A landscape with many valleys, sampled at points; each row gives a point and its height.
A ball rolls from a point to the lowest of its 2 nearest points, and stops where none of them is lower. Distance is the straight distance between rows; heights are no part of it.
(37) h=27.1: [ 98 167 169 134 122 100 106 126 129  95 121 117  98 103 104 101 129 131
  87 104 165 151 130 148 165 140 129 150 153 108 140 123 107 112 114 133
 143 163 122  63 125 161 127 129 144 119 146 147  94 123  94 143 164 105
 123 132 132 119 152 135  92]
(369) h=72.8: [113 119 111 131 192 106 130 146 104 124  93 131 127 176 120 166 123 102
 147 124 139 143 121 147 107 145 143 121 131 128 131 122 154 152 126  94
 146 129 151 132 122 123 163 134 154 186  89  93 119 137 120  95 106 170
 118  76  94 136 148 129 147]
(1008) h=50.7: [121  81 130 188 110 170  78 123 142 118  56 103 118 128 158 152  76 144
 108 141 129 155 158 116 115  85  90  80  81 204 107 106 136 168 141 118
  92 133 194 146 134 136 115  78 144 127 104 108 101 128 114 157 164 166
  72 121 100 167 106 149 143]
(1102) h=18.9: [130 107 133  89 129 175 179 146 139 137 112 146 140  88 177  93 122 154
 163 152 158 104  59  92 121  83 134 111 140 151  89 135 117  96 180 161
  83  99 152 149  96 103 100 120 124 141 133 108 111 130 124 153 128 134
 134 175 106 125 118 142 147]
(89) h=31.3: [110 187 134 157 126 109 101 130 132  90 119 112  88 125 101 117 138 115
  71 104 144 171  75 145 177 114 109 111 135 134 117 125 105 114  88 111
 140 135  72  81 125 155 132 134 140  88 147 137 109 117  76 139 146  99
 106 164 149 162 152 109  83]
(1126) h=49.4: [112 139 123 147 136  95 162 119 133 111 130 135 103 105 121 112 166 125
 135 136 143 131  42 125 161 101 102 121 134 106  87 118 103 127 140 144
 103 100  83  96 117 119 122 109 131 124 165 152 153 117 111 102  96  78
 143 107 104 109 145 112 132]
(870) h=39.7: [160  98  88  64 112 151 123 147 143 151 167 144 168 114 159 133  91 140
 145 139 156 149 180 115  40 190 128 150 147 126 155 141 162  99 119 116
 125  84 131 168 140 139 138  83 111 147  90 108 113 137 130 131 121 178
 118 173 149 120 148 151 137]
(251) h=45.3: [171 104 121  89 110 157 131 116 146 112 161 148 123 115 192  68 104 175
 133 165  93 173 133 150  75 145 148 118 164 123 124 141 168  92 108 133
 137  94 109 149 149 116 123 127 121  91 161 134 103 158 133 127 165 195
 173 163 143 125 101 126 133]
(567) h=30.2: [101 158 172 123 158 166 112 131 148 149  75 101 142 122 179 114 120 170
  96 186 101 106  60  76 184  57 131 115 108 201  92 141 140 125  72 157
 128 155 148 141  90 161 124 141 155 134 110  96 127  95 121 165 135  99
 101 209 109 159 141 124 140]
(1063) h=50.6: [142 133 137  67 172 141 130 143 134 126 106 121 168 132 140  89 125 147
 127 130 103 130 143 152  97 146 149 153 155 152 138 135 144 120 116 123
 164 135 155 136 127 148 162 151 128 161 113 102  94 150 135 134 163 160
 148 138 136 139 136 132 132]
(137) h=38.1: [145 114 126  73 109 145 115 127 109 138 173 111 170  83 117  99 171 118
 137 102 132 126 182 128  50 229 120 153 136 104 169 113 132 131 129 121
 121 103 131 108 110 167 163 126 115 177  90 160 129 128 149 144 138  82
 126 118 148  74 121 128 150]
(671) h=26.0: [105 145 160 143 138 140 107 140 128 156 108 115 127 113 151 126 121 135
 120 136 143 143  83 115 170  68 126 134  96 178 105 157 129 117  92 129
 134 145 137 136  96 153 105 106 141 145 130 104  98 104 107 170 140  89
  82 192 120 168 156 130 116]
(214) h=48.4: [124 139 140  99 208 111 118 144 112 118  68  97 145 164 160 104 132 145
 119 118  99 130 101 173 128  92 165 144 158 151 115 141 146 111  86 119
 184 155 136 166 136 156 163 166 145 157 123  89 107 142 109 122 148 155
 131 131 140 160 126 100 132]
(1040) h=74.3: [126 154 126 137 183 133 116 152 120 136  88  91 147 127 152 149 142  94
 142 151 115 102 120 122 127 128 104 135 105 147 124 116 112 162 113 115
 154 111 154 109 138 163 167 116 144 139 108 111 109 110  87 143 111 102
 111 102 150 154 145 110 130]
(1042) h=33.4: [131 182 107 116 112 137 103 151 134 111 165 135 137 144  87 150 150 119
 121  99 145  94 156  99 167 129 146 132  86 168 148 114  78 118 122 110
 135 127  84 105 128 148 148 121 133  91 142 135 143 129 170 175  94 101
 129 116 160 159 133 109  82]
(247) h=24.6: [107 114 162 133 102 171 143 132 146 144  84 130 130  72 157  97  97 169
 137 147 166  94  76  83 152  67 117 111 102 171 103 143 101 116 162 156
  80 147 190 143  87 114  96 116 134 141 118 118 127 104 125 193 147 106
  91 158  96 126 124 136 131]
(1058) h=77.8: [146  95  80 141 170 135 115 128 121 138 106 127 122 149 152 192 106  92
 166 117 141 122 170 130 123 146 133  90 102 110 160  75 108 153 157 107
 122 129 121 121 144 154 173 127  97 113  98 105 110 137 152 150 142 150
  81  94 150 143  95 121 136]
(74) h=20.7: [140 159 178 148 130 156 124 127 151 149 106  87 119 111 122  77 147 102
 107 150  74 112 169 127 127 111 106 119 118 170 128 134 116 122  98  98
 154 123 173 105 130 149 124 151 137 113 148 168 119 120 161 146 174 120
 127 140 124 109 103 153 136]
(3) h=68.2: [130 156 137  94 144  69 126 150 114 109 171 134 117 183  97 125 137 123
  82 118 119 146 134 172 130 170 143 174 166  95 130 140 165 121  79 109
 184 105  89 158 146 132 139 167 130 116 108 113 131 162  89  61 108 173
 181 120 175 126 145 125 107]
(133) h=43.6: [ 99 147 162 166 168  72 111 120 107 123 105 105 134 202 122 169 146 117
 101 119 104 130  80 171 184 108 151 161 149  88 106 141 130 153  52 114
 189 160 122 163 147 139 143 190 152 124 101 117 153 149 104  80 111 126
 171  93 154 137 139  80 126]
(974) h=33.3: [159  80 108 103  74 157 110 139 135 121 119 129 158  78 184 123  66 160
 162 128 201 155 125 116  75 155 111 118  80 128 129 122 129 117 148 136
  83 117 170 154 140 107 108 105 126 134  99 116 106 135  77 193 163 155
 102 141 132 138 111 122 126]
(361) h=31.9: [147 148 135 145  95 120 103 134 135 130 143  81 145 122 101 132 166  80
 126 119 108  90 210  95 115 166 115 137  78 130 158 107  96 151 113 114
 157 115 121  86 144 154 133 124 131 109 116 187 158 114 175 149 117  83
 121  76 145 100  85 124 128]
(13) h=46.1: [104 142 145 128 221  95 109 136 109 139  79  96 131 175 125 148 159 104
 129  99 104 108 114 177 156 101 162 159 154 106 132 132 117 143  90 116
 175 152 147 153 149 150 169 163 144 141  95  98 124 140 100 111 121 115
 129 108 154 155 132 101 113]
(424) h=16.9: [132 118 118  91 146 151 175 133 125 143 132 129 183 109 132 117 169 114
 179 133 112  56 119  98 111 112 152 135 124 123 116 119  70 125 171 153
 107 111 149 122 129 120 138 141 107 142 138 139 155 137 177 145 113  93
 153  88 134 114  95 125 150]
(573) h=65.1: [128 146 148  92 111 109 162 156 159 119 194 159 174 135 118 108 155 151
  93 158 135 102 123  96 126 175 151 179 147  88 133 118 117 121  87 101
 151 109  83 103 125 167 139 151 125 106 114 173 149 181 186  92 114 157
 201  58 155  72 150 126 130]
(397) h=37.5: [110 160 165 138 128 125 123 129 146 137 134 120 153 156 129 140 125 168
  97 162 125 125  67 104 201  86 126 139 122 138  85 150 130 127  56 151
 156 158 106 130 122 146 105 159 142 108 139 127 141 129 133 121 107 130
 152 158 129 132 168  97 141]
(1113) h=35.3: [133 184 104 129 131 127 110 124 125 109 137 124 113 130 127  98 145 124
 115  98 116 161  98 147 157 109 141 117 139 145 113 140 125 100  92 120
 129 130  74 123 126 129 127 138 124  98 162 114 119 106  85 156 136  94
 103 204 161 217 106 113  81]
(1089) h=70.2: [122 133 110 146 126  94 144 103 119 149 162 162  95 180  94 151 123  95
 116  83 126 146 125 171 157 104 156 149 148 120 119 156 158 129  91 118
 146 128 102 179 136  89  99 149 119 130 155 121 141 132 128  72 105 134
 142 157 129 151 139 141 117]
(690) h=31.1: [125 150 174 144 114 172 131 126 152 157 143  92 117  76 169  99 136 153
 122 165 164 130 124 100 135 127  97 119 103 109 133 114 108 111 115 108
 134 101 142  91 134 198 129 117 120  73 121 173  76 162 153 140 148 129
 143 118 115  59 135 131 157]
(814) h=37.2: [102 158 140 144  83 142 107 125 153 130 160 125 136 131 122 162 129 128
 106 121 175 107 173  74 175 139 127 145  71 105 145  96  77 138 115 132
 138 132  97  93 143 179 134 126 113  75 122 173 130 151 183 176 127 133
 124  96 152 113 120 110 107]
(342) h=77.1: [161  96 100 152 127 148 123 113 116 111 100 115 109  76 170 136 105 114
 167 129 132 120 155 138  99 132 112  68 102 138 148  81  95 142 183 113
 104 121 129 108 143 142 149 110 118 101 146 139 103 127 129 174 150 121
  81 105 133 132 103 119 136]
(212) h=51.2: [101 146 150 140 141 107 146 138 134 146 129 109 152 115 166 134 169 138
 137 153 156 149  13 104 158  97 100 131 104 132  61 121 106  97  96 118
 128 110  85 127 133 168 137 112 123 124 139 143 133 120 120 103 118  63
 154 129 123  98 152  97 160]
(60) h=62.9: [119 119 176 159  92 105 144 111 135 140 143 144 140 130 110  96 124 135
 125 125 123 142 125 128 160 119 147 153 131 116 115 160 120 126 101  90
 150 164 130 125 126 116 128 150 146 148 152 178 157 144 171 119 153 136
 170  82 110  90 150 127 141]
(236) h=56.1: [146  71  90  70 159 142 120 131  92 178 124 121 188 156 162 141 124 107
 146 100 125 149 152 154  57 161 163 150 155 125 139 119 148 114 130  99
 115 120 172 180 123 136 150 131 104 223  81  71  92 148 134 117 155 153
 116 149 111 134 109 162 149]
(984) h=24.0: [121 125 109  81 137 127 150 162 134 118 162 149 194 131 105 144 154 131
 161 137 127  65 132  92 124 161 155 157 127 110 124 122  99 137 136 179
 113 108 111 135 147  96 152 144 112 130 105 127 172 133 150 140  80 113
 179  83 149 139 123  98 139]
(969) h=30.9: [128 119 126 127 109 113 124 143 127  68 131 163 101 148  71 143 103 135
 127 123 119 132 178 150 100 167 110 144 141 125 168 150 178 152 170 155
 122 128 129 139 132  69 115 127 141 137 120 114 160 124 101  99 124 184
 157 111 128 134 140 132 105]
(427) h=26.7: [117  95  86 117 173  81 145  97 119 124 143 170  64 138 118 167 127 110
 152  68 150 161 131 174 135 121 154 131 169  63 133 109 125 141 205 161
 116 144 101 111 133 108 126 126 101 142 150 112 128 126 112  83 129 118
 137 121 129 122 129 157 110]
(296) h=44.9: [128 127 104 139 121 146 149 111 134 120 102 142  93 102 126  80 144 127
 138 146  87 138  87 133 147  75 124  92 163 147 122 132 121  96 187 144
  74 125 123 114  99  88 101 116 106  86 175 136 142  98 117 142 129 118
  87 170 112 169  80 130 112]
(875) h=40.0: [115 155 137 156  53 145 123 104 165 149 182 127 115 114 124 133 124 146
  92 130 162 137 159  96 172 109 102 134 101  94 130 128 101 101 100 134
 130 121  97 109 139 158 100 122  97  60 149 181 129 140 166 156 129 123
 128 141 145 112 130 123 118]
(302) h=35.7: [151 135 137 105 100 138 116 134 134 144 159  96 151  93 108 114 169  95
 128 130 113  93 216 104  71 214 112 135  96 121 184 110 122 145 112 112
 146  99 128  95 122 174 147 121 121 116  93 177 121 136 174 143 129 112
  99  92 149  72 104 130 158]
(959) h=73.6: [106 147 107 128 202 108 143 141 114 126  80 112 122 148 134 153 154  87
 142 153 101 115  90 130 109 107 108 134 120 154  96 131 151 169  96 125
 155  83 153 139 122 117 152 111 163 175 107 103 120 128  87  84  88 138
 117 103  98 159 153 128 143]
(747) h=25.5: [120 120 165 112  88 152 137 133 140 140 124 139 148  83 133 100  95 165
 144 122 183 109 131  94 131 116 119 152 116 130 122 155 120 126 145 158
 122 143 176 120 112 101 108 114 144 171 107 136 124 111 110 174 134 123
 118 136 104 121 154 141 121]
(113) h=44.7: [139 119  95 170 107 158  97 120 124 168 144 121 131 166 149 196 100  91
 143 134 132 157 160 123 110 113  92 117  85 146 121 133 159 143  90 108
 144  97 148 171 136 112 107  93 104 125 130 109 118 129 121 121 103 147
 109 167 133 175 133 129 146]
(240) h=59.3: [145  91 119  76 125 130 134 133 103 183 180 142 214 157 184 128 105 132
 158 128 159 141 119 117 109 160 190 150 151  98 103 132 144  77  73 103
 145 122 104 168 149 140 157 138 118 189 120 125 141 141 165 143 119 151
 157 147 120 107 154 134 166]
(745) h=38.7: [157 153 124 120 118 138 113 115 120 131 136 123 145 144 158 100 118 125
 122 137  88 135 131 151 137 117 144 130 142 167 107 148 154 111  75 139
 133 129 114 160 143 106 126 140 115 120 180 122 114 112 107 144 135 127
 125 214 147 198 102 118 116]
(437) h=34.0: [ 96 159 162 146 165 150 124 116 164 167 100 113 113 164 118 154 138 163
  80 181 107 115  58  75 223  54 112 122 100 181  94 139 129 134  88 140
 143 158 127 139  85 149 101 141 156 104 108  96 146 113 161 130 105 103
 108 180  95 106 160 130 139]
(703) h=20.6: [ 99 143 160 137  98 132  96 135 117 140 120 125 139 110 111 128  97 136
 119 113 181 122 157 115 154 114 127 155  94 152 135 157 121 144 120 143
 130 164 162 113 120 137 107 108 153 154 114 119 106 113 105 185 134 110
  83 151 122 160 159 139 101]
(624) h=10.8: [124 133 108  79 141 149 170 145 139 146 151 152 109  90 171  99 156 138
 154 124 168 131  65 111 129  89 149 135 157 104 101 117 110  75 181 162
 102  85 103 105 104 140 120 124  88 134 150 118 106 133 119 125 122 104
 148 187 137 139 119 156 119]
(80) h=57.7: [134  88 110  56 161 125 125 124  98 175 158 138 180 168 148 119 129 140
 136 102 137 158 128 144  94 160 174 166 164  93 126 139 165 112 118  96
 140 142 143 159 131 135 162 159 121 233  80  81 126 145 155 114 135 161
 157 140  97 105 147 152 139]
(785) h=54.5: [148  91 114  80 160 163 132 149 116 152  96 120 193 133 143 141 116 146
 136 123 146 124 160 123  49 184 125 134 131 124 153 108 145 148 134 102
 108 134 209 140 111 130 168 142 121 212  34  73  99 137 113 126 159 144
 106 110 128 120 121 150 164]
(93) h=16.8: [147 102  81 104 162 103 115 132  98 127 145 142 112 154  93 175 135 102
 129  99 125 137 194 169  73 220 151 112 152 110 188  92 145 151 161  89
 119 126 105 119 123 147 174 142  99 166  95 113 107 145 158 102 130 135
  90 100 133 105 114 143 140]
(7) h=47.7: [101 123 149 178 138  47 152  95 113  95  99 132  73  85 119 141 158 113
 105 121 137 137  62 150 157 121  96 115 156  79  96 100 106 150 156 148
 110 133  94  71 124 126 118 112 146 129 163 162 139 103  92  72 108  55
 135  99  96  75 153 125 135]
(1117) h=61.6: [114 134 155 142 113 113 119 136 115 162 169 132 187 139 122 132 127 110
 144 111 159 129 116 108 155 145 150 164 106 117 102 137 113 122  69  86
 142 143 125 131 136 142 137 123 133 176 119 167 141 124 157 151 118  94
 147  98 122 124 157 116 146]
(937) h=38.4: [102 114 127 158 155  95 121 120 106 110  99 151  79 164  76 197  96 111
 136  75 136 108 187 161 119 135 163 131 154 113 176 139 135 182 175 156
 113 194 159 134 134  79 105 125 151 163 111 105 131 113 123 113 135 139
  93  92  99 137 120 168 105]
(765) h=52.5: [137 110 144 102 127 152 106 139 142 125 110 117 163 121 139 103 101 150
 124 143 111 139 186 130  59 186 113 137 136 157 161 136 172 137 113 108
 146 134 195 151 132 128 161 126 137 171  78 119 102 146 131 131 157 187
 129 110 117 121 127 142 157]
(938) h=38.8: [142 102 153 138 124 133 172 120 133 116  99 140 104 118 117  81 135 133
 143 153  62 108 134 146 126  84 134 115 148 134 131 149 132 138 168 141
 116 137 150 129 103  94 110 155 133 120 177 139 158 129 154 116 160 159
 158 106 112 110 105 143 140]
(166) h=48.5: [154 112  88 122 116 143 158 126 132 100 129 156  92 124 100 108 128 123
 139 119 113 123 193 150  98 133 125  91 129 159 153 116 137 114 195 126
 102 107 128 121 110  95 117 106 110 104 167 128 125 129 154 120 115 163
 106 110 132 142  95 155 116]
(1096) h=45.7: [159 136  85 123  92 181 147 119 139 128 158 156  90 122 136 109 118 139
 123 131 129 141 153 122 140  99 133  76 118 171 140 116 128  69 173  99
 114 112 110 118  94 109 102 104  96  51 181 141 106 128 173 153 112 152
  99 143 138 163  93 141 106]
(245) h=35.2: [106 118 124 152 124  86 143 133 110 102 124 159  76 175  52 185 113 108
 137 108 115 104 208 140 105 161 136 131 142 102 185 145 152 173 182 156
 123 155 129 118 122  71  91 131 148 137 124 120 162 125 133  74 114 164
 130  74 112 115 123 163 111]
(492) h=42.0: [130 109  89 146 108 135 109 106 108 142 131 130 139 167 156 155 102 109
 138 123 117 151 110 142 129  83 130 130 123 167  96 149 168 127  91 133
 125 121 138 204 120  85  91  93 124 146 158  91 120 125 109 125 114 146
 104 201 117 199 125 107 132]
(1047) h=71.9: [ 96 112 127 151 177 101 143 135 103 114 105 145 114 207 101 177 119 126
 139 127  94 126 119 160 144 107 165 139 138 110 141 152 172 164 112 126
 150 159 138 174 122  85 140 153 164 157 107  88 165 145 132  78 109 194
 153  81 107 155 146 112 133]
(804) h=75.1: [134 138 121 120 152 159 116 149 130  97  74  96 157  99 163 103 123 133
 153 167 111 117 126 123  79 147  77 114 117 162 123 125 142 152 127 134
 131  93 176 126 144 116 167 114 147 136 103 121 110 121  72 148 135 141
 136 107 127 155 128 104 148]
(372) h=29.5: [128 181 120 101 144 112 122 172 134  95 157 127 167 143  67 147 170 117
 117 124 110  69 133  99 140 155 138 154 112 154 142 119  91 147 116 133
 142 105  91 107 143 137 150 135 135 100 121 135 164 139 155 140  77 102
 155  80 161 144 139  95 103]
(1085) h=60.5: [132 118 173 150  90 128 151  93 132 171 131 116 119  75 152  76 146 140
 156 135 121 149  88 122 145  79 104 116 146  91 100 131 109  82 146 161
  94 124 127 137 129 121 101 116  86 113 164 170 133 100 128 141 152  60
 144 176 120  90 103 135 153]
(618) h=24.5: [128 102  82  94 123 106 125 132 114 122 148 144 144 145  90 148 140  95
 163  88 120 119 201 156 105 187 159 130 131 129 175 125 125 128 157 116
 109 136 121 151 136 106 161 138  99 154 123 117 148 122 154 139 127 118
 108 104 142 131  95 114 120]
(379) h=49.1: [114 108 116 200 124 165  57 127 150 133  78  93 103 152 140 190  80 151
  91 162 124 185 136 108 126  84  55  91  80 175  97 115 161 157 123 136
 118 126 163 148 124 166  94  77 126  99 102  90 101 133 107 134 142 174
  81 162 104 168 130 140 145]
(739) h=36.4: [148  91 103 102  72 164 119 148 127 154 158 150 177 108 176 138  70 137
 149 131 187 133 170 113  75 152 135 141  86 139 139 144 138 105 124 129
 106 112 149 178 130 123 109  80 102 132 100 101 107 124 108 177 135 149
  99 174 154 165 125 143 123]
(468) h=50.5: [139  99  76 125 139 154 142 140 124  63  83 153 102 144  96 131 100 128
 115 113  99 121 155 146 110 115 138  87 138 192 134 104 118 121 199 122
  86 139 132 141 114  94 117  85 138 101 145  93 119 125 129 125 147 189
  77 110 125 174  98 143 105]
(610) h=57.6: [141 141 115 188 102 138 132  75 150 185 141 113 102 133 110 131 163 108
 112 140  82 144  80  95 169  78  68  78 115 131  90 126 115 111 132 155
 117 132 113 140 111 109  90 138  95  77 163 141 178  79 127 111  98  34
 105 190 137 135  93 120 154]
(1049) h=42.8: [154 148 109 130  77 155 143 109 163 152 187 145  97 114 127 116 124 135
 120 126 149 133 188 113 125 125 113 110 106 124 157 122 129  93 130 105
 139 105  96 112 130 136 113 114 101  59 159 169 114 141 181 139 111 147
 101 125 155 118 120 145 127]
(65) h=20.5: [130 108 103  60  84 115 125 151 131  99 157 163 164 124  76 145 111 151
 149  85 165 108 174 125 112 196 163 136 135 147 166 146 122 128 173 144
  87 142 129 156 126  83 132 146 121 173 108 104 179 127 139 157 123 142
 120 118 143 116 127 115 104]
(855) h=46.9: [124 110 122 202 126 135  87 134 121 148 111 111 110 164 143 220  77 105
 129 144 156 158 167 124 110 120  91 109  90 134 137 108 165 166 116  99
 140 122 160 133 139 144 109  83 123 136  95 106  89 138 124 111 121 177
  88 130 109 152 134 144 144]
(841) h=69.2: [140 137 111 100 127  69 141 125 109 136 183 164 118 181 115 116 129 102
 106 109 114 134 118 180 119 144 174 159 151 118 112 158 177 126  70 118
 162 105  93 190 163 104 137 180 135 166 141 122 152 145 117  57  88 162
 179 146 133 142 135 138 130]
(654) h=43.5: [ 91 124 111 187 126  95  93 112 108  82  75 118  88 124 107 187 105 100
 112 107 120 104 131 146 138 120 106 128 136 104 156 126 121 191 149 170
 127 172 140  96 147 100 134 125 186 138 131 119 133  99  72 136 104 103
  89  93 112 143 149 102 101]
(1115) h=26.3: [129 127 122  98  92 133 140 150 125  88 141 171 147 149  71 143  88 160
 135 118 139 109 165 117 117 159 144 129 114 158 150 164 154 137 151 145
 109 129 122 165 123  58 111 118 135 145 125  99 172 131 136 129 105 186
 131 124 122 151 158 120 118]
(710) h=76.4: [143 117 112 149 127 185 122 136 140  79  60 102 104  73 151 104 108 161
 132 150 115  99 100 125 123 106  98  56 108 167 138 112  93 134 190 124
  76 122 148 100 140 133 148 120 160  78 135 126 121 113 116 175 149 150
  96  92 112 126 123 107 116]
(441) h=34.8: [146  96 146 102  98 128 128 119 106 145 167 116 165  72 119 103 145 111
 151  85 153 116 169 116  67 186 134 156 135  79 146 124 122 134 162 130
 131 126 160 101 126 126 125 108 123 205 105 171 140 107 134 133 126  74
 146 113 115  61 130 156 134]
(547) h=60.4: [136 113 113 111  92 136 127 133 107 167 178 142 181 147 155 123  99 107
 164 127 151 147 131 126 119 152 158 135 106 138 113 134 128  95  78  80
 138 111 108 169 139 126 138 108 116 152 145 137 133 135 159 150 115 139
 138 139 128 137 145 115 142]
(22) h=31.2: [149 112 149 115 113 104 148 122 112 115 135 132 114  78 104  84 140 124
 150 100 147 114 147 124  92 152 124 135 144 110 130 134 131 146 191 141
 139 129 157  83 115  97  98 110 144 185 135 159 144 108 114 121 115  98
 151 111  83  75 138 157 115]
(145) h=75.7: [138 152 141 136 134 183 125 147 148  85  97  98 115  88 148  87 117 165
 138 186 119 128 113 118 113 137  76  88 105 157 130 129 144 135 137 131
 115  82 149  96 134 125 130 112 133  78 120 133 108 135 102 140 130 161
 143 115 101 133 138 109 138]
(469) h=54.4: [130 138 150 165 117 150 124 100 145 135 102  90 152 115 162  94 165 163
 128 192  62 116  24  79 165  88  88  93 112 135  85 121 102 122 116 174
  89 141  98 141 152 129 143 138 132  82 159 138 181 102 120 143 127  52
 161 163 126 121 120  65 161]
(750) h=67.2: [130 179 146  99 131  97 149 149 138 146 178 148 133 153  91 123 158 115
  88 113 141 102 144 131 156 147 148 180 165 103 130 142 121 110  91 122
 169 113  98 111 145 142 108 150 126 104 127 132 118 152 137  84 111 128
 160 139 169 112 133 157 102]
(771) h=29.3: [132  93 135 143  87 175 120 119 133 149  93 112 144  75 189 134  76 156
 161 147 172 140 116 102 124  87  98  96  58 151 104 118  94 119 165 140
  65 125 173 158 131 141  96 109 116 106 111 117 108 116 103 196 163 124
  85 146 124 134 104 114 141]
(433) h=26.5: [125 144 169 153 117 145 131 139 149 141 103  85 134 119 103 111 153 113
 137 151  93  74 182  93 134 106 109 133 106 116 133 137  99 147 129 135
 153 135 174  80 137 136 111 149 140 109 128 167 144 123 169 140 143 114
 138  91 119  86  99 142 133]
(459) h=45.9: [100 115 134 179 139  70 127 106 106  89  66 126  61  75 128 167 125 109
 111 131 101 109  96 148 140 116 108 112 178  80 130 110 118 178 178 167
 127 169 122  66 138 120 126 127 169 131 152 146 124  96  75  99 118  80
  99 100  94  88 148 135 125]
(68) h=71.0: [ 95 124 110 159 181  83 146 113 106 123 134 149  75 194  87 194 130 107
 129  86 128 146  98 170 180  89 156 144 136  87 123 154 146 155 110 148
 133 151 101 168 133  87 104 140 143 117 132  89 154 141 113  72  96 141
 127 119 116 154 154 117 105]
(642) h=19.7: [132 122  81  99 152 114 146 122 130 145 155 146 112 123 149 134 143 109
 163  97 160 152 134 157 127 122 143 133 146  92 127 112 122  96 162 139
 129 106 106 120 136 131 130 122  81 117 151 114 104 126 114 121 131 108
 126 151 160 155 112 138 118]
(195) h=40.6: [121 165 169 149 131  98 125 118 119 115 132 131 125 185  95 122 128 136
  68 126 106 135  83 150 206  98 144 152 133 136  95 162 148 148  32 118
 184 167 101 140 121 131 111 180 181 117 137 113 146 140 114  83 124 144
 160 132 146 141 168  95 123]
(775) h=55.8: [127 158 158 182 101 122 131  94 157 145 139 104 134 105 118  95 186 142
  91 167  78 121  35  82 168 104  75 101 121 114  74 126 100 110  96 162
  95 132  82 119 131 132 112 149 104  72 153 166 179  96 111 113 124  25
 164 179 128 113 109 102 156]
(225) h=23.3: [120 135 122 123 152  75 111 124 116  71 134 143  78 119 117 131 124 124
  98  65 167 177 118 184 144 146 154 136 167  82 143  98 122 103 145 127
 146 153  64  96 130 157 152 128 119 115 156 128 103 126  83 116 169 119
 134 136 159 134 153 128  74]
(439) h=64.0: [135 135 165 110  93 130 148 149 141 103 163 155 159 131 111  88 121 182
 116 159 103 106 141 106 138 146 150 149 129 126 139 159 142 138 104 116
 152 146 112 117 124 126 126 152 152 124 148 157 152 153 168 120 128 175
 193  79 135  96 161 119 138]
(329) h=35.0: [122 155 154 142  97 181 132 144 158 139 152 110 101  86 162 101 140 180
 124 174 152 130  63  86 151  97 105  89 114 132 111 129 114  83 114 122
 105  85  96 113 119 159 117 122 108  67 144 167 116 143 154 146 116 109
 165 155 115 101 140 116 145]
(183) h=47.3: [139 136 103 117 101 181 147 118 143 118 111 141 113 128 152  98 121 136
 115 152  86 117 119 114 157  66 143  76 143 197 115 119 114  74 171 123
  83 130 134 133  95 109  89 111  98  65 169 115 117 124 156 153 135 156
  94 171 117 177  78 137 113]
(378) h=6.7: [134 112 106  82 199  96 120 118  97 120 133 133 111 172  82 155 151 116
 115  82 117 141 165 176  92 195 156 151 169  75 185 102 135 163 178 125
 138 147 117 101 124 155 171 166 118 168  84  95 112 158 125  76 140 139
 141  97 143 104 126 144 108]
(621) h=35.1: [159  94 155 141 117 135 143 103 120 114 114 129  98  91 127  60 130 134
 152 114 110 148 148 155  78 123 119 115 148 140 142 137 154 133 178 112
 120 124 176 119 114  96 113 117 145 160 147 157 124 127 137 116 150 155
 149 105  85  86 117 162 126]
(194) h=59.2: [129 130 151 183  92 125 155 100 131 184 145 106 110  95 118 123 166  91
 143 128 125 119 111 104 148  81  86 114 110  95  91 127  97 117 130 151
 122 109 123 121 125 119  74 102  94 108 159 184 150  80 136 111 108  29
 123 139 128  98 103 147 158]
(445) h=17.0: [122 128 116 118 163  63 112 119 102  84 129 134  88 141 100 131 150  92
 105  80 129 155 136 188 115 181 147 148 168  76 158  98 125 141 144 119
 152 145 100  95 131 149 176 153 134 153 133 136 119 137  88  94 147 129
 160  80 154 106 143 125  95]
(1120) h=78.5: [138 112  86 178 135 112 100 108 106 175 156 137 115 174 137 221 111  66
 153  93 156 138 175 129 164 138 162 102  87 101 146 100  99 158 123  82
 127 146 102 132 142 137 147 117  98 129 114 129 140 112 158 136 107 101
  85 106 140 146 106 129 127]
(949) h=41.1: [ 93 125 139 164 145  91  91 119  99  79  86 128  99 139  92 180  94 119
 118  90 149 123 172 161 137 150 144 152 147 105 175 118 138 169 150 142
 135 197 158 107 148 124 147 139 169 159 104 108 110 116  86 133 135 140
  94  91 115 140 149 130 104]
(989) h=26.6: [147 165 182 143 126 152 135 135 155 139 127 100 108  91 134  59 142 136
  96 162 106 139 140 141 118 141  99 123 131 135 139 136 128 121 100  82
 160 116 156  87 121 173 130 150 148  91 128 179  82 155 143 115 170 148
 148 103 126  64 127 152 143]
(220) h=42.1: [129 103 116 126 156 131 150 127 137  85  73 142  98 118 143  79 126 140
 139 167  59 143  69 155 129  77 132 106 166 141 105 144 146 123 174 158
  85 119 125 143 112 104 126 142 146 105 167 111 134 122 104 116 160 177
 130 143 113 153 104 120 127]
(403) h=42.4: [162 117 102  66 107 135 117 125 150 119 191 162 139 114 155 102 101 158
 132 138 130 160 160 125  71 178 125 156 170 103 143 151 185  99 121 137
 144  93 112 159 169 102 124 109 114 131 122 126 134 134 109 119 124 180
 160 191 153 122 137 143 105]
(1128) h=66.1: [120 167 130 116 118  89 166 150 138 125 189 149 149 136  93 132 173 104
  90 128 159  96 129 104 136 187 137 180 160  86 129  96  90 129 113 120
 143 106 100  63 128 158 110 140 122  96 120 161 125 171 177  73 104 116
 169  59 163  61 116 154 102]
(1015) h=52.9: [112 123 147 138 141 125 145 123 133 135  96 109 147 134 171 110 157 173
 144 201 109 150   4  94 164  79 101 106 108 150  76 129 137 101 113 156
 115 140  86 159 130 137 138 128 127 107 143 105 148 106 118 135 126  72
 142 168 102 105 139  76 175]

Where does a ball stop that starts at each point below?
(468) => (22)
(1008) => (378)
(379) => (378)
(1128) => (703)
(342) => (703)
(80) => (703)
(194) => (65)
(133) => (703)
(166) => (424)

Call two points neighbours if one is among the 2 nearest of the other. Go from one point of each pair to the other, from neighbour to neighbour, staying as low as possible. Name the highest point that can't be avoided.
(65) and (378) => (618)
(22) and (74) => (137)
(703) and (624) => (747)
(424) and (74) => (433)
